Points, in no order, along strands that fork, close into loops and pass close to each other.
(in the rows, 100 means zero)
Points whose rows are less than 57.2 apart are linked; no others are. Some points are linked to none.
mivo: 78 68 112 78 141 142 144 151 77 74 96
rema: 85 106 121 90 85 52 41 79 123 130 91
Padod: 71 61 80 114 108 41 96 72 129 111 131
lofik: 82 87 120 90 97 41 39 89 131 131 119
dif: 61 106 149 118 111 111 72 103 108 101 56
Fugud: 131 160 111 95 99 116 146 101 45 87 119
Pesi: 148 160 134 90 94 134 105 100 65 117 132
Zegok: 111 126 54 117 58 131 89 75 132 80 116
filu: 106 88 68 98 105 138 165 98 77 106 84
tiz: 51 85 108 153 126 72 74 88 109 126 83
Maz: 74 96 131 92 93 83 53 74 123 128 74
buk: 161 144 111 86 78 145 106 104 86 100 115
Suf: 101 45 99 99 105 58 56 78 136 96 135
lobik: 128 80 72 97 79 149 112 86 108 83 94
gomum: 119 141 63 126 66 143 96 86 120 95 117
Piv: 131 79 108 74 111 154 138 126 81 70 93
vad: 129 113 83 87 94 129 167 104 58 93 94
Gatu: 91 62 107 57 97 141 127 93 106 132 67
savi: 56 69 100 118 127 133 139 105 99 117 72
Sim: 126 159 87 131 93 150 122 109 87 94 112
Pezup: 63 120 98 121 112 28 65 96 116 134 115
nosu: 102 132 115 133 90 55 61 91 70 84 50
gim: 161 128 111 90 82 163 100 106 90 81 105
budi: 114 99 49 112 62 117 101 64 134 74 109
Fafis: 112 138 117 78 101 18 67 132 136 115 144
Sobe: 123 111 86 122 106 151 140 115 75 65 98
tozo: 67 93 149 71 102 130 94 108 113 126 56
nakim: 90 36 94 91 92 82 69 70 138 106 112
Kisil: 69 74 127 94 96 104 66 82 124 132 71
rafud: 132 133 62 96 81 27 83 145 95 79 97
Lutas: 93 80 54 109 71 86 102 52 141 65 128
konat: 130 133 69 109 81 24 76 122 84 87 85
Dul: 111 44 76 90 77 110 81 62 135 85 108
Lofem: 101 90 54 116 91 142 154 87 87 101 82
gere: 102 75 111 52 102 140 147 111 81 128 80
nutar: 98 104 117 77 105 23 47 107 136 123 141
sika: 123 162 136 92 114 106 125 101 43 77 136
feg: 116 138 109 78 76 28 37 108 116 104 108
kikab: 71 60 64 120 104 116 122 73 110 113 79
beg: 131 122 102 111 113 147 137 135 60 49 110
Fub: 110 145 82 116 84 24 61 108 87 101 90
Zolu: 86 133 103 129 94 39 56 98 102 118 92
vava: 106 126 127 86 70 46 29 82 109 113 84
Rek: 61 61 87 130 117 110 109 85 117 118 81
fabu: 60 81 112 105 131 139 141 130 90 112 72
pidev: 116 153 94 83 91 25 74 142 123 98 134
niz: 77 119 131 148 108 72 55 98 87 97 64
Vuv: 105 82 110 49 127 118 160 134 50 89 103
nozot: 139 132 118 93 114 134 124 131 50 46 127
ziki: 100 77 111 55 115 132 161 120 64 116 88
sav: 54 67 97 145 121 94 90 83 114 125 83
rig: 131 116 119 56 112 103 146 115 28 59 119
vukid: 59 89 88 122 119 43 74 87 120 127 122
momub: 97 60 103 109 122 37 57 105 138 101 150
roroz: 96 61 90 119 130 32 79 109 132 97 161
pavus: 129 53 75 93 69 128 74 70 135 70 105
zuko: 78 49 103 93 93 97 76 72 133 122 93
fadaz: 92 57 143 67 120 153 105 126 106 102 78
gofu: 129 158 87 127 89 151 102 103 101 116 121
fom: 84 76 48 124 87 120 130 70 109 92 92
tav: 76 65 124 74 101 126 97 96 118 134 68
raz: 81 61 59 110 92 60 101 59 137 91 132
leg: 64 85 122 86 136 141 142 146 82 98 80
gekul: 129 130 75 133 94 155 126 102 87 74 100
Gimak: 131 98 111 58 122 119 154 121 37 64 112
pupu: 63 108 120 150 120 75 63 99 104 115 74
bufab: 138 143 90 96 92 129 150 98 56 95 103
Vure: 57 110 152 70 106 136 101 124 102 110 58

A tip is a point with one link. Name the tips that can be reached along the links from each point below, in the order of the rows.
Zolu => rafud, nozot
niz => mivo, nosu, sika
buk => Pesi, gim

A piece is all that can be reached along the links. How many separate loops has the piece of each point below (a circle has one, a figure eight two, a Y none), and how many tips (points with one link)?
Fugud => loops 0, tips 3
raz => loops 0, tips 2
Vuv => loops 0, tips 6
Pesi => loops 0, tips 2

Name the points in between on the shortest way along the links from the first point to the second, in order.
zuko; Fafis => Kisil Maz rema lofik nutar
Sobe; budi => gekul Sim gofu gomum Zegok
konat; Padod => Fub Zolu Pezup vukid
savi; Lofem => Rek kikab fom
feg; Maz => vava rema
